Points on a hilly landscape, in no order, each with its height.
A ball rolls from a point to the lowest of its 2 nearest points, and stops where none of them is lower. Distance is the straight distance between rows; heights are no part of it.
z834: [  4   8  17   6  23 -11  -6   0  21 -28 -35  33  24  -8 -20   6 -26  14
 -12 -16 -26  30  15  15  -7  15   3   1   1  19  10  17]  height 3.25
z918: [ -3   0 -23 -29   7  21 -28   9   8  15  17  18  -6  -2  16 -14  21  11
   3  16   9 -14 -27   2   1 -32 -34   5  -6 -37  11 -17]  height 5.65
z619: [-20 -12   5 -17  21   4 -13  26   4 -16 -16  33 -13   9 -20 -15 -17  24
 -32 -23   6  -5  -9  10  10 -27  -2   0   3  -7   9   2]  height 1.96
z325: [ 16   6  -1  -1   7   7 -11 -16   3  -3 -10   1  13 -12   4  -5  -3 -10
   3   4  -5   3 -13   1   1  -1  -9  18 -13 -11  11  -8]  height 5.01
z374: [-10  15  12 -11  14  -3 -26 -12   0  -5 -10  -8  12  16   6  -4 -17   4
  -1  -8 -24  15  -6  -7 -24  13  -2  32  27   1  12 -14]  height 4.07
z836: [ 14  16  11  14   3   3 -10 -14  -1  19   5 -10  29 -17   5  -1  16 -27
  26  18  -4  24 -20 -33   4  28 -23  10   0  -9  15  -4]  height 4.27
z263: [ -4  -6  -3  17  -3  -7 -10 -22  -8 -27   3 -21   9  18  24 -22  -4   4
   4 -17 -19 -19  -5  36 -33 -17  12   8   0  11   8  -5]  height 2.06
z574: [ 20  24 -10 -31   1  30  -3 -27   1   9 -34  25  -9 -23  -9   1  12 -23
   9  -5 -11  24  -1  -4 -16 -16 -13  31 -11   8  17   3]  height 4.96
z133: [-10  -8  19  -5 -12 -17  -3  24  20   8   3   1   1  10  -3  31 -14  10
  13  20  -1  12  26 -17   5  16  -1 -18  21   7 -15   5]  height 3.00
z777: [ -7   2  22  -3 -11 -12 -12  11   9  15  -1  -8   8  -1 -15  38 -11 -14
   5  25 -14  19  26 -10   2  20   7  -4  34  12  10   9]  height 2.57
z636: [ -9 -37 -37 -19  -6   2 -20  10  -6  -1  23   6  16  12   8  -3  26  37
 -19   9   5  12 -11 -13  10  25   1  -1 -30 -17 -24  -2]  height 3.06
z561: [ 27   8 -11 -26   9  21 -18 -24   5  24 -11  19   0 -15  23  -1   8 -11
  34  33 -14   2   0  -9 -16  -2 -19  19   6  -2   8   0]  height 4.40
z549: [  1  12  17 -20  11  -1 -24   7  11   2 -32  26   0   5 -17   3 -22   9
 -15  -4 -22  19   0 -14   1   1  -4  17  19   5   8  -1]  height 3.46
z230: [ -1  -5 -37  35 -25   6  -4  -9 -17  -2   8 -26  15 -21   9   5  20  -8
  -4   4  -6  -9 -12  25   7  16  26   1 -20   0  -3   3]  height 3.29
z801: [ 23   6  -1   3   6  15 -30 -30  -7   5   2  -1  27 -10  23 -22   1  -6
  10  12 -14   5 -30  -8 -14  12  -6  23  -5 -20  20  -8]  height 4.84
z900: [ -9  12  -1  -8 -12 -10 -11  17   5  31  37 -18  -6   2  -9  29  23 -11
  28  31  -3   2   5 -18  -4   9 -27  -3  30 -13  11   0]  height 3.71
z556: [-22  25 -12  16 -14  -5 -38   6  -9 -23 -15 -29  13  -3 -13  13  -7  -1
 -38  -7 -16   1  -8  40  -2  -2 -10  17 -15  -4  26  -3]  height 1.67
z91: [ -9   1  -3   2   1   3  13   6  -4 -18 -15  -6 -25   8 -21  11  -2 -11
 -30 -18  14  -9  12  21   6 -25  -6  -4 -15  -1   2   5]  height 6.31
z77: [  0  -9 -32  45 -27  -4 -24  15  -6  16  18  18  20 -30   5  28   3   1
 -13  37  -4 -11 -20   4  32  31  21 -12   3 -23  -9   9]  height 3.53
z196: [-14   1 -10 -12   0   8 -45   7  -1 -15 -22   1  -5  13  -7   1 -12  20
 -38 -16  -9  -4  -8  37 -10 -17  -4  18  -7 -10  21  -2]  height 2.46
z310: [-18   6  -5  10  -6 -14 -25   2  -6  -6  12 -23  27   8   1  21   2  12
  -9   4 -20  16   5   8  -4  36  11   8   5   4  -5  10]  height 2.36
z500: [-18  11  30   0  -8 -23  41  17   9   0   8 -33 -37  29 -11  14  -7  -3
  -7  -6  21 -32   7  -5   5 -21  -7 -19  11  11  -9  -7]  height 2.56
z56: [ -6  -8   8  48   3 -20   2  -2 -19  -8  22  -9  28  11  20 -13  -3  11
  49  -4 -14  -4  14  12 -11  36  45 -19  21  23 -13  11]  height 4.44
z488: [ 18  16  -5 -30   2  13 -13   3  11  30  -2  27 -10 -11   4  11  20  -2
  26  29  -8  15  -2 -18 -14   0 -34  12  20  -4   8  -2]  height 4.16
z323: [ 15 -13  -4 -11   0  11  14  -7   9   1 -12  21  15 -21  -9   9   8   1
  18  -1   8  26   6 -13   8  20   8 -12 -36   3 -19   3]  height 2.16
z58: [-22   3  -7  -3   4  -5 -15  -7 -17 -11   7 -29 -18  32  26 -20  -3 -11
  -8  -6  -6 -33  -5  27 -16 -34   1  11  14  -1  18 -14]  height 2.83
z566: [-10  10   8 -19   8  18  -1   9  -3  13  10 -14 -25   1  -3 -24  22 -21
   1 -14  23 -17 -40 -24   9 -42 -29   5  15 -30  21 -24]  height 5.91
z114: [-20  10  -2  10   1 -11 -24  15  -5 -18  14 -25  26   9   1   5  -5   1
 -25  -6 -14  16 -19  -6   6  29   0  10   3  -8   9  -2]  height 2.64
z417: [  2   6  17 -29  13   1 -14  -8   6  -9 -23   7   4  17  -3  -9 -27  12
  -7  -9 -34  23   8 -13 -19   7   3  17  25  10  13  -3]  height 3.80
z976: [ 10  10  24  14  -5 -16  29   3   2  -5 -27  18 -30  -1 -13  13 -26  -8
  10   3   3 -13  25  21  -3 -27  10 -13  15  32   7  14]  height 1.62
z517: [ -2  15   8 -10  10  18 -12   7   3  10  -9   9 -21  -9   5 -27  -2 -17
  -6  -6   9 -14 -29 -16   0 -43 -27  14  23 -28  23 -19]  height 5.99
z229: [ 24   3  -1  21   2   3 -27 -20  -6   7 -17  17  24 -28   0  16 -11 -14
  30  19  -2  12  18  20   5  36  23  -4  -8   5   4  24]  height 0.08
z46: [ -4  12   2  -8  10  12  -1  -7  -8 -10 -29  -4 -17   7  -8 -17 -13  -8
 -24 -19  -9  -3 -12  17  -9 -32  -3  22   3  -8  25   0]  height 6.17
z204: [ 15  -9 -14 -22  18  19  30 -12  -6  -1 -21  26 -31 -11 -16 -31   5  -4
 -20 -20  31  -4  -8  -3   9 -41 -12 -10 -35  -7   8   0]  height 4.45
z951: [-22  12  15   6  -4 -11 -21  23  15  14  14 -12  -3   1  -6  17  -7  -7
   0  20   3  -6  -6 -16  13   6 -16   5  30 -23   9  -6]  height 3.31
z11: [ -8  16  16  -6  -2  -2 -24  16  18   6   0  -1  -8  -4 -15  23 -14 -11
   4  25 -13  10   7 -11  -6  -5 -12   6  36  -6  12  -5]  height 3.02
z421: [ -9 -32 -35 -21  -1   1 -18  -4 -18  -2  21  -6  14  27  13 -23  15  34
 -25 -12   5   4  -2   7   4  10   5   0 -33  -9 -12  -6]  height 2.78
z360: [-11  -9   0   8  -6  -7   9  10   2 -10   5 -27   3  13 -11  13   4  -6
 -13  -5   1   1   4  -5  11  16  -3  -9  -3  -4  -8  -4]  height 4.61
z300: [ -3   4  -1  39 -10 -15  -4  -8  -7  -4  12 -18   2   5  21   7 -11 -11
  13  19 -13 -23  13  24  -5   3  25  -6  27   8   0   1]  height 3.63
z576: [ 12  21   6  -3   3  11 -25   0  19   6 -12  18  22 -27 -26  24  14 -22
   6   2  -2  17  -6 -14  11  18 -21  11  -8  -7  16   7]  height 4.59
z444: [  1 -18 -26  43 -26   1  15  -2 -17  13  36  -5  20 -16  24   5  20   3
  22   6  -6  -7  -6  15  19  42  48  -6  -8  -2 -34  10]  height 3.24
z259: [ -2 -11 -11 -40   5  17  -3  -2   4  -9 -10   5  -7   8  -7   5  18  18
 -11 -20  -1  25  12  -5  -2  -3 -12  18 -24   8  -7   9]  height 5.34
z773: [ 11  16 -17  -3   0  22   5 -24   0   6  -8   8 -16 -22   9  -6  10 -24
  16  15   8 -11   1  12  -2 -34  -9   8 -19 -11  11   2]  height 4.88
z936: [-15  -5 -16  -8  -2   4 -31   5   6  24  36   6  21   3  17   9  11  15
  16  47  -8   4 -14 -19   3  26 -16  10  28 -16   5  -7]  height 5.29
z599: [  8  -6 -28 -35   4  24   4  12  13  10   4  25 -19  -2  -3  12  29  12
   2  10  19   2  10  -5  -4 -10 -20   0 -24 -13 -16  10]  height 5.45
z338: [ 21   0 -16 -24   7  29  30 -19  -6  11 -17  32 -41 -16   7 -17  11 -11
  -2   2  25 -15  -4   5   4 -51 -16   4 -26  -9  10  10]  height 4.60
z594: [-11  14  -9  16  -1  -8 -21  -9  -9 -31  -2 -35  16   7   5  -8   4  -1
 -33 -20 -10   6 -14  34 -14  -1  -3  17 -13   3  20  -9]  height 2.08
z45: [-16   0 -10 -32   0   9 -19   2  -8  -4  -6   1 -33  29  11  -4  -8  15
 -20  -5  -4 -12   8  21 -19 -29  -4  22  13  -3  -1  -4]  height 5.64
z413: [ 14 -11  21 -11  16  -6  13 -11   2 -15  -6   0  21 -10  -6 -34  -7  12
   0 -25  -8  22 -11 -30  -4  14  -6  -1  -7   9  -8  -5]  height 4.54
z530: [ 12 -19 -16 -27  11   8 -19 -13   3 -13 -28  28   8   4   7 -23 -13  36
 -23 -13 -19   6   9  30 -23 -11  12   6 -17  17   3  -2]  height 3.28
z981: [  2  -6  11  20 -10 -15  29 -16 -18   2  22 -45   6   1   4   0   9 -27
  46  -2   1  -8   6   0  -1  21  14 -13  -3  13 -15   6]  height 4.34
z124: [  9  13   2  -3  -8   7  36   1   4  14  -1  -4 -27  -9 -14  19  10 -12
  11  11  31 -11  25  -2   7 -12 -10 -18 -23   2 -13   8]  height 4.18
z668: [ -1 -21 -29 -16   1   8 -19 -16 -13  -5  14  -4  13  15  26 -10  12  25
   1   6  -3  -6   1  13 -13  11   9   8 -17  -2 -12  -6]  height 2.43
z308: [ 14   7  22 -12 -10  -5   1  20  32  35  -5  18  -5 -17 -22  32  -2  -5
  26  32  11  16  20 -33   6   3 -11 -20  18   2   7   6]  height 3.64
z364: [-18  -3   7  22   9 -19   2  15  -2 -22  20 -30  24  20   7 -11  -9   1
 -21 -10 -19   4 -21  -3   4  13  -8  -4  18   2   1 -17]  height 2.93
z545: [ -1   3   8 -24   6   3  15 -14 -11  -9 -20   2 -34  29   7  -4  -6  11
   3 -17 -18  -3  22  15 -39 -13  11  10  24  30 -13   2]  height 3.32
z326: [ -4 -13   2   6  14  -7  -7  14  19 -11 -22  16  13  -7  -8  14 -16   6
 -14   3  -7   7   3  12   9   2   1  -5  -4   2  -6   5]  height 3.20
z307: [-13  10   9 -14  -1  -8 -21  -2   2  16   9  -8  -9  21  28  -5  -8  -3
   6  24 -14 -18  -6  -7 -22 -15  -9  21  41  -3  11  -9]  height 3.42
z796: [ 22 -15  13 -27  13  10  26 -23   7   5 -20  27 -19  -5  13 -26  -8  18
   4 -20  15  -4   0 -15 -14 -30   2  -4  -9   4  -5  -2]  height 4.00
z886: [ -2  -8 -12 -32  -4   7  26   2   7   5   1   6 -30  13  -6   5  18  16
 -10   0  26  -1  15 -11  -4 -15 -11  -6 -21   1 -23   3]  height 5.32
z40: [ -3   8 -16 -25   2  17 -12  17  14  17  11  22  -9  -5   5   0  15   4
   1  17  10  -4  -4  -6   6 -13 -25   8  -8 -24  -1  -6]  height 5.55
z501: [ -7   7   8   3   2   0  26  20   3  -2  -1 -19 -24  -7 -24   4   5 -17
 -19 -13  22 -12  -2   0  16 -21 -18  -9 -22 -10   3   6]  height 6.37
z242: [  2  12  -2  -6  10   2  10 -19  -6 -23 -29   9 -10  11   3  -5 -13   6
   7 -18 -18  -1  19  30 -21 -18  16   1  15  26   8  10]  height 2.88
z755: [-11 -12  -5  22 -12 -16  15  -9 -19   4  26 -19  24  15  31  -7  10   9
  39   6  -5 -11   8  -1   3  38  41 -14  14  14 -26   3]  height 4.33
z152: [ 12  -5  28  -4 -20 -18  10  19  22  26  -2  12  -4  -9  -5  23 -18  -3
  15  23  17   4  37 -25   5   5   8 -33  20  16  -3   8]  height 3.35
z454: [-15 -30   6  -9  10 -16  17  12  -7  -6  33 -26 -14  44   8 -30  10  18
 -22 -31  21  -9  -1 -18   2  -8  -4 -14  -6  -5 -15 -16]  height 3.45
z90: [  6  -2  11 -10   3  -2  53 -10  -5   2  -8   1 -35   4   5 -16   2  -9
   0 -14  32 -14  10   1  -5 -30  -3 -10 -22  13 -12   3]  height 4.36
z274: [-13 -28 -24  -2  -8  -6 -17  20  -3   7  24  13  17   5  22   0   8  22
 -11  18   8  -3 -16 -18  14  19   8 -13 -12 -18 -28  -7]  height 3.27
z183: [-24  14   5 -10   0   0 -24   3  -8  -2   5 -12 -19  26  21 -12 -15  -4
  -4   1  -9 -28 -11  13 -13 -27  -6  21  36 -13  23 -18]  height 3.12
z754: [-13  -6 -15  -2   3  -6 -13  -5 -12 -17   9 -21   4  35  16 -22  -8  14
 -22  -9 -17 -11  -1  32 -26 -14   2  15  11   4  14  -7]  height 2.48
z960: [  9 -25 -21  29 -10   2  15  -4 -23  -5  17  -7  14 -19  16  -6  20   7
  -1  -8   7   0  -4   8  21  32  36 -13 -28  -1 -30  13]  height 3.09
z614: [ 11 -12   0 -15  15   1  41 -27 -13  -9   3  -7 -23   5  -2 -39   8  -4
 -16 -38  27 -10  -2  -2  -6 -29  -1  -7 -36   0 -11  -4]  height 4.17
z478: [ 15 -18  -5 -23  19  10  14 -24   3 -16 -24  28 -11   1   9 -34 -18  17
  -2 -19 -11  -1  12  14 -19 -18  11  -1 -15  18  -4  -3]  height 3.66
z246: [ -7  -4  15 -17   5  -1 -22   2   3   4   3  -4   4  16  15  -9 -14   7
   3  13 -21   4 -13 -16 -10   0 -12  19  22 -16  16 -14]  height 3.75
z164: [ 11  18  18  39  15 -12   8 -10  -8 -28 -11 -15  40  -8  -2 -11 -15 -11
  14 -21 -17  21  -2  17  -9  18  15  -5   4  19   9  14]  height 2.49
z693: [ 31  -5  12 -22  15  18  39 -13  -6   0 -25  31 -36  -5 -17 -33  -9   5
 -17 -29  17   2  -1 -12  -1 -40  -3  -4 -19  14   6  -2]  height 4.28
z370: [ -9  -2   7   3  -6  -6  11 -23 -12  25  32 -29   2  19  29   5  14  -3
  49  31   3 -11   5 -16 -12  18   5   2  27   4 -13  -5]  height 4.02
z860: [ -6  -4   2  -1  -8 -13  -2  28  16  -5   1   3   9 -17 -40  28   8   2
 -14   5   5  14   7 -18  30  28 -20 -12 -20 -12 -14   8]  height 4.94
z429: [ -5   5  -4  15  -9   0 -13  30  16  -1  -9  12   3 -19 -28  33   5  -3
 -11  11   2   0   8  -2  35   6  -9 -11 -16 -18   1   9]  height 4.83
z475: [ -7  -4  19 -26  12  -1  23   6  -4  -4 -12   0 -32  22 -22 -21 -10  10
 -26 -40   0   6  -4 -19  -9 -20  -8   7   5  17   3  -8]  height 0.26
z504: [  1   2  -4  30  -8  -2 -40  19   2   9  11   9  30 -27  -5  13  -7  -5
   1  29  -1   0 -29 -11  26  28 -15  -1   5 -27  16 -10]  height 3.74
z343: [ -7  19   8  17  -8  -4 -20 -10  -8  -7   2 -37  15  -7  -6  26   0 -28
  10  11  -6  11   0   6  -5  23   5   7  13  -2  17   3]  height 1.76
z657: [ -1  16  14  -8  16  13  -7   0  -1  -3 -21   8 -17 -12 -16 -20 -15 -15
 -15  -9  -4  -4 -29  -7   1 -30 -11  12  15 -17  28 -11]  height 6.08
z195: [ -4 -18 -30  23 -18  -2 -18  17  -1  12  21  28  21 -22  11  19   6  22
 -10  30   8 -10  -7  -3  26  25  10  -8  -9 -18 -28   5]  height 3.44
z591: [  7   1  20   3  11  -4 -15  14  30  -4 -29  39  14 -16 -18  26 -32  12
 -14  -3  -9  21  21   7   8  11   4  -8   1  12   2  13]  height 3.50
z139: [-16 -12  14 -21   9  -7  24   0  -9   7  15 -21 -31  37   4 -23  17  -3
 -18 -30  28 -17  -4 -22  -5 -33 -13  -4   4  -4  -6 -13]  height 3.69
z480: [ 11 -14  -3   1   3   8  30 -18  -3  -8  -4   2   9 -18  -8  -4   9  10
  20 -20  20  16  18   3  12  20  18 -17 -46  14 -28  13]  height 2.61
z739: [ 11  -7 -17  26  -9   6 -17   4   0  14  22  10  12 -24  17  11   3 -11
  23  40   3  -3 -11 -15  17  25  10  -7   0  -8  -7  -4]  height 5.10
z583: [  5  -9 -18 -19  11   5 -50  -8   8 -15 -29  25  10  11  -1 -19 -13  30
 -30 -23 -11   0 -12  38 -22 -17   4  18 -19  -3  24  -2]  height 2.90
z28: [  0  -1  16  18  -8 -15   7  -9  -5  11  14 -23  -1   7  25  12  -6 -19
  28  27  -2 -14  15  -1  -4   4  10  -1  24   6  -8 -10]  height 3.81
z276: [ -1 -10  -3  47   0 -17  21  -5 -15  -9  18 -13   9   8  26  -7  -5  -5
  20   3  -3 -30  14  23  -2   2  30 -12  11  24 -24  -1]  height 3.78
z381: [ 21  -4 -10 -18   9  21 -25 -35  -5   7 -11  13  17  -2  37 -26  -1  -3
  30  15 -14  -1 -20  -4 -18   3  -5  28   4  -7  12  -3]  height 4.65
z888: [ 22  -4 -10 -16   4  23   7 -21 -11   3 -13  20 -29 -12  24 -17  -1  -9
   6   4  18 -21   1  13 -13 -45  -3  12  -9  -5   3  -1]  height 4.74
z979: [  4  -1   1  10  -4   1  -6   2  -5   4  21  -6  30 -23   0   2  15 -16
   5  12   1  11 -32 -31  15  22 -14   5 -10 -23   0  -8]  height 4.09
z502: [ 10   3  -4   6  -1   4 -16  -7   8  11 -13  14  17 -22  -3  27  -7 -15
  24  27   0  14  21   2   6  18   2  -2   3   4   1   9]  height 0.94
z389: [  0   2   7  13  -5  -6  25 -17 -11  -5   7 -33   5  -8  -2   6   8 -19
  13  -5   1   0   5  -4   6  15  11  -8  -7  -2 -11  -2]  height 4.47
z555: [ 13  -8  -7  42  11 -13  -3  -3   5 -11   0  20  41  -9  15  -8 -15  11
  18  -3  -9   8  10  10   0  26  33 -25   9  20 -16  10]  height 4.62
z32: [-14   7   9   7 -14 -14   0  12  -1  11  36 -30  -5   9  -2  19   8 -16
  13  20   0  -6  -2 -24   5   9 -18  -4  19 -10   3 -13]  height 3.55
z441: [ -8  27   8  35   3 -14  -7 -12 -10 -17   1 -33  27 -10  -6   4  -6 -23
   8 -15 -19  15   4  27  -6  25  11   8  -2   4  11  11]  height 2.19
z632: [-15 -11 -28  -5 -13  -1 -22  -5 -11   2  20 -12  23  15  13   8   6  17
   6  11 -18  10   3   9  -8  33  12  10  -4   3 -18   3]  height 2.04
z135: [-18  -8   2 -26  18  -3   0  20   0 -10 -14   1 -19  27 -15 -19  -7  22
 -35 -36  -5   7   1  -3  -5 -20  -7  11   9  -2  11  -6]  height 1.24
z964: [-11   4 -31  47 -35  -3  -8  -1 -22  -4  15 -23  26 -22   1  14  26   0
 -22 -18 -13   9 -17  23   8  36  30   6 -24  -8 -10  12]  height 3.43
z275: [ 10  11  22  14  21 -10  -4  -9  10 -30 -19   7  36   0  -5 -10 -15  11
  -1 -24 -34  32   6  14 -19  11  10  -3  15  26   9  13]  height 2.89
z787: [ 10 -13  21  42  -2 -24  22   5  -1   0  20   1  40  -8   8  -6 -12   2
  25   5  -5  11  -1 -17  14  48  31 -31  16  13 -17   2]  height 4.85
z797: [ 15 -14  18  11  13  -6  19 -11   5 -19   0   5  39 -10   0 -23  -3  13
  13 -26  -4  17   2 -17  -3  33   8  -9 -14  17 -20   1]  height 4.71
z729: [  0  -4  -8  36  -5 -15  31  -6  -6  -1   9 -15 -12  -3  17   5  -1 -22
   8   9   8 -35   6  19  11  -7  12 -15  -6   9 -18  -4]  height 3.91
z536: [  0   6  -8  15   1   3 -22  19  10  21  25   0  12 -28   0   6  17 -14
  12  30  -2  -4 -28 -20  19   8 -31   2   6 -28  12 -13]  height 3.90
z253: [ 12 -22 -18  18   6   2  33 -15 -17 -17  12   1  26 -16   1 -20  17  18
  15 -20   7   5   1  12  14  27  36 -18 -42   8 -32  13]  height 2.92
z772: [ 11   9  18  24  -4  -1  21  19  20  -7 -25  29 -15 -29 -29  17 -28 -14
 -14   5  15  -8   5   4  28 -26  -6 -14 -11   1  12  -2]  height 1.55
z237: [-10  13  -7  18  -9  -4 -30   8   6 -18 -18  -4   3   1  -8   5 -14   4
 -34  -3 -14 -13  -4  47  -4  -9   6  13   3  -8  27  -3]  height 2.05
z664: [ -3  15  19 -22   0  -3  28   8  -2  11 -15   7 -53  31  -9  -6 -10   6
 -13 -17  15 -25   3  -8 -16 -37   0  -7  24  20   2  -7]  height 3.18
z692: [ 11   1  13  24   8 -11  34  15  10 -16 -22  23 -14 -10 -18   2 -25  -1
  -7   2   9  -7  16  23  10 -25   4 -15  -1  16   2   3]  height 1.00
z746: [ -3   5 -19  32 -21  -2 -44  23   5  10  18   2  29 -28   0  26 -10  -4
 -14  38  -3  -4 -17   7  25  29   4  -2  11 -19   6   0]  height 3.62
z14: [ -7  -9 -11  16  -9   0 -20  -1  -7  18  32  -4  23  -6  23  -3   4   6
   9  39  -5   5 -23 -22   3  38   2   6  10 -11  -4  -6]  height 5.20
z178: [  0  15   1 -24   4   7 -37   9  26   1 -29  31  -1  -2 -25  13 -15   3
 -24  -1  -9   9   2   8   7   3 -10  22   5  -3  19   4]  height 3.07
z628: [  0 -12  -8  48  -2 -14  -5  -1 -12  -8  16  10  37  -6  28   4 -16  14
  28  10 -15  -5   6  18  -4  33  47 -18  25  16 -13  14]  height 4.53
z745: [-19 -27   7   1  11 -17   4   5   1 -16  23 -33   9  36   8 -19  -5  19
 -24 -16   5  -8 -10 -11  -2   7   0  -1   8  -1 -10 -15]  height 3.19
z822: [ -3  -7   4  12  13 -11   4  -2   5 -25  -7   4  22  -5  -2 -15 -13   3
 -17 -15 -11   3  -1  20   1   5   4  -4  -9  13  -1  -1]  height 2.91
z728: [-16  -5  -2 -10   7  12 -17  28  12  -1 -21  38 -16  -6 -25  -4 -15  16
 -33 -11  23 -12  -6  26  26 -33 -10 -10 -15 -17   6   6]  height 2.38
z891: [  7  -4  -9  -7  -3  10  -6  -6   3   5   3   5   9 -11  -3  19  12  -2
  11  18  -4  21  12  -8   4  19  -3  -2 -14   5 -11   4]  height 1.60
z286: [  8 -20  17 -31  11  -6  40  -8  -6   1   5  -4 -24  27  -3 -45   5  18
 -19 -35  30 -10   2 -26  -9 -32  -5 -10 -15   2  -8  -7]  height 3.95
z761: [ -7  13   2 -14  -1  11  13  22  10   7  -4  12 -35  -8 -21  13  -1  -7
  -9  -1  24  -9  -2  -5  16 -37 -24  -9   0 -16   4   1]  height 6.43
z105: [-10  12  13  13  -9  -9 -26   0  -6  18  16 -24  10  -3  -9  36   3 -28
  13  22 -14  23  12 -10   3  34   1  -4  22  -2  13  11]  height 2.17
z485: [ -7  -7   2  12 -14 -11  17 -19 -19   5  28 -38   1  25  23   3  18  -5
  40   6   2 -17   9  -4  -7  27  22 -10   9  19 -30   5]  height 4.20
z37: [ 16  -7  10  54 -11  -7  13  -1  -9   6  16  11  32 -32  12   1  -3 -15
  23   9   7  13  -3 -13  19  42  33 -24  -2   1 -13  10]  height 4.95
z731: [ 34  20   8  -9   2  25  15 -18   1  13 -24  25 -25 -27  -9  -8   4 -31
  20  11   9  -4  -4  -6  -4 -25 -16   4  -8  -6  12   4]  height 5.02
z254: [ -2  13  25 -36  -8  -6  38   5  -4  15 -12  -6 -37  28 -16 -13  -3  11
  -9 -23  17  -3   1 -37 -14 -23  -3  -7  21  17   3 -10]  height 3.49
z694: [  7  30  -4 -17   7  16 -14 -13  15   1 -27  13   3 -20 -21  12  11 -25
  -6  -9  -5  26  -6  -5   1  -3 -22  32 -17  -4  23   7]  height 4.77
z793: [ 12  12   6 -21 -12   5  54 -13  -7  12   6 -19 -35  11  -5   6  18 -13
  19  -6  26 -12  14  -2 -10 -21   0 -14 -15  10 -12   4]  height 4.35
z578: [ 11 -19  15  33  10 -18  26   5   5 -19   7   1  34  -1  10 -16 -10  15
  12 -14 -10   8  -4  -4  -2  29  21 -26  -1  21 -15   2]  height 4.73
z945: [ 12  -4  34 -28  -5  -6  28   1  15   7 -15   0   0   7 -12   4 -11   8
  15  -8   3  28  20 -33  -8  12   0 -11  10  19 -12  -5]  height 4.08
z815: [ -2   8 -19 -16  13  21 -13  -1  -7  11  13 -14 -18   2   5 -27  33 -17
  -2 -19  11 -15 -36  -7   0 -44 -38  18  -4 -36  19 -11]  height 5.82
z789: [-16  16  36  -5 -10 -11  31  12   1  13   6  -7 -45  33   0   1  -5  10
  -8 -16  32 -45   6 -11  -5 -35  -2 -18  24   8   3 -12]  height 2.87
z131: [-11   0 -41 -30   8  20 -24  12  -5  18  23   1 -19   4   8 -14  42   2
  -5   0  18  -9 -22   7  -5 -40 -38   9  -7 -40  14  -6]  height 5.73
z465: [-18 -11 -29  40 -33 -16 -10   5 -23 -16  22 -21  30   6   6  13  18  10
 -30 -16 -18  -1 -14  25   2  33  34   4 -10   2 -14   4]  height 3.54
z716: [ -6  10  -1  18 -16  -8  38   5  -1  -1   4 -22 -18  -9  -6  20   0 -23
  12  16  21 -20  18   8  17 -12   1 -24 -11   5 -15   3]  height 4.04
z367: [ 16  -9  35 -29  10  -6  27  -6   5  -2   9  -9   6   9  -9 -19   0  14
  10 -29  -8  23   7 -51  -8  17  -1  -5  -4  13  -9  -6]  height 4.31
z733: [-24   0 -12  12  -7  -5 -15  25   5  -5   9 -15  -4  -2 -17  24  -2   1
 -21   7  -3  -5   3   8  22   5  -6  -5  -6 -10  -9   2]  height 4.72
z523: [ -1   3  11 -18   5  -2  33  -8  -6   5  -2   9 -44  38  12 -13  -6   9
  -6 -19   2 -20  22   2 -26 -30   9  -3  16  24  -9   2]  height 3.48
z608: [  7   0  -4  14  11  -2   1 -13  -3 -24 -15   2   6   3  12 -18 -17   5
   2 -15 -15  -7   4  36 -18 -20   9   9   3  22   8   0]  height 2.50
z361: [ -4  -1 -17  31 -11 -12  -9 -11 -17 -15  12 -22  14  -2  22   2   1   3
  -1  13 -12 -15   0  27  -3   8  26   5  -6   7  -2  -5]  height 3.47
z266: [-14  11   0  -6   7   4  12   3  -9 -22 -14  -5 -35  14 -13  -7 -13  -2
 -25 -23   2  -8   9  31 -10 -41  -3   7  -4  13  18   5]  height 6.25
z862: [ -1  -7 -16 -34   4  15  -6  -5  -5   3  -9   2 -20  12   6  -5   6   4
  -3   1  -2  -3   7   6 -15 -18 -15  21 -10  -1  -1  -2]  height 5.51
z158: [ 12  19   5  12   5   8 -29  -3   2  11   7   4  34 -24 -10  19  15 -27
  11  16  -8  32  -8 -21  11  41 -15  12   7 -10  17   9]  height 4.43
z201: [  2   6  29 -29 -13  -7  23   5  11  17 -12 -12 -25  25 -20   9  -4   7
   9 -10   2  16  11 -27 -10  -3   2  -5  29  22   2  -3]  height 3.79
z892: [ 18  19   7 -23 -11  10  -6  12  19  33  -9  27 -21 -11 -16  23   8   4
  30  31   2   4  13 -21  -5 -13 -22  -2  22 -10   8   1]  height 3.92
z923: [-10 -24 -14 -30  -3   7  11  11   1 -12   9  -9  -4  14 -13  14  18  15
 -17  -9  11  12  11 -15   3   9 -16  -4 -28  -1 -22   6]  height 5.18
z402: [-10   8  30   7  -6 -17  36   9  12   0  -9  -7 -30   9  -4  15 -16 -11
   4   5   5 -16  22  10   3 -24   2 -13  17  16  -2  -5]  height 2.18
z150: [ -7  -7  -9 -18  -6   2  14  17   9  -5   7  -7   2  -5 -27  23  30   1
  -9  -1  16  10   6 -32  22  14 -12  -8 -28  -7 -20   5]  height 5.06
z298: [ 16  -9  -8  40 -15  -3   7  10   2  15  19  16  22 -35   7  16  -1 -25
  12  24   8  -1  -7 -16  28  32  13 -19  -4 -18 -12   9]  height 5.03
z181: [ 28  15  -3 -25   5  29  26 -33  -6   8 -36  17 -19 -17 -10 -13  11 -18
  17 -13   2   9   0  -4  -5 -24  -6  13 -19  12  10  10]  height 5.12
z925: [ -8   3   0 -12   7  14 -40  25  21   0 -30  36  -2 -12 -26  16 -23   8
 -27   4   1  -2  -9  18  17 -20  -6   7   0 -12  17   4]  height 2.74

Where does a ball stop that starts at each point below?
z793: z230
z444: z229
z731: z556
z46: z485
z259: z485
z599: z485
z694: z632
z381: z343
z417: z475
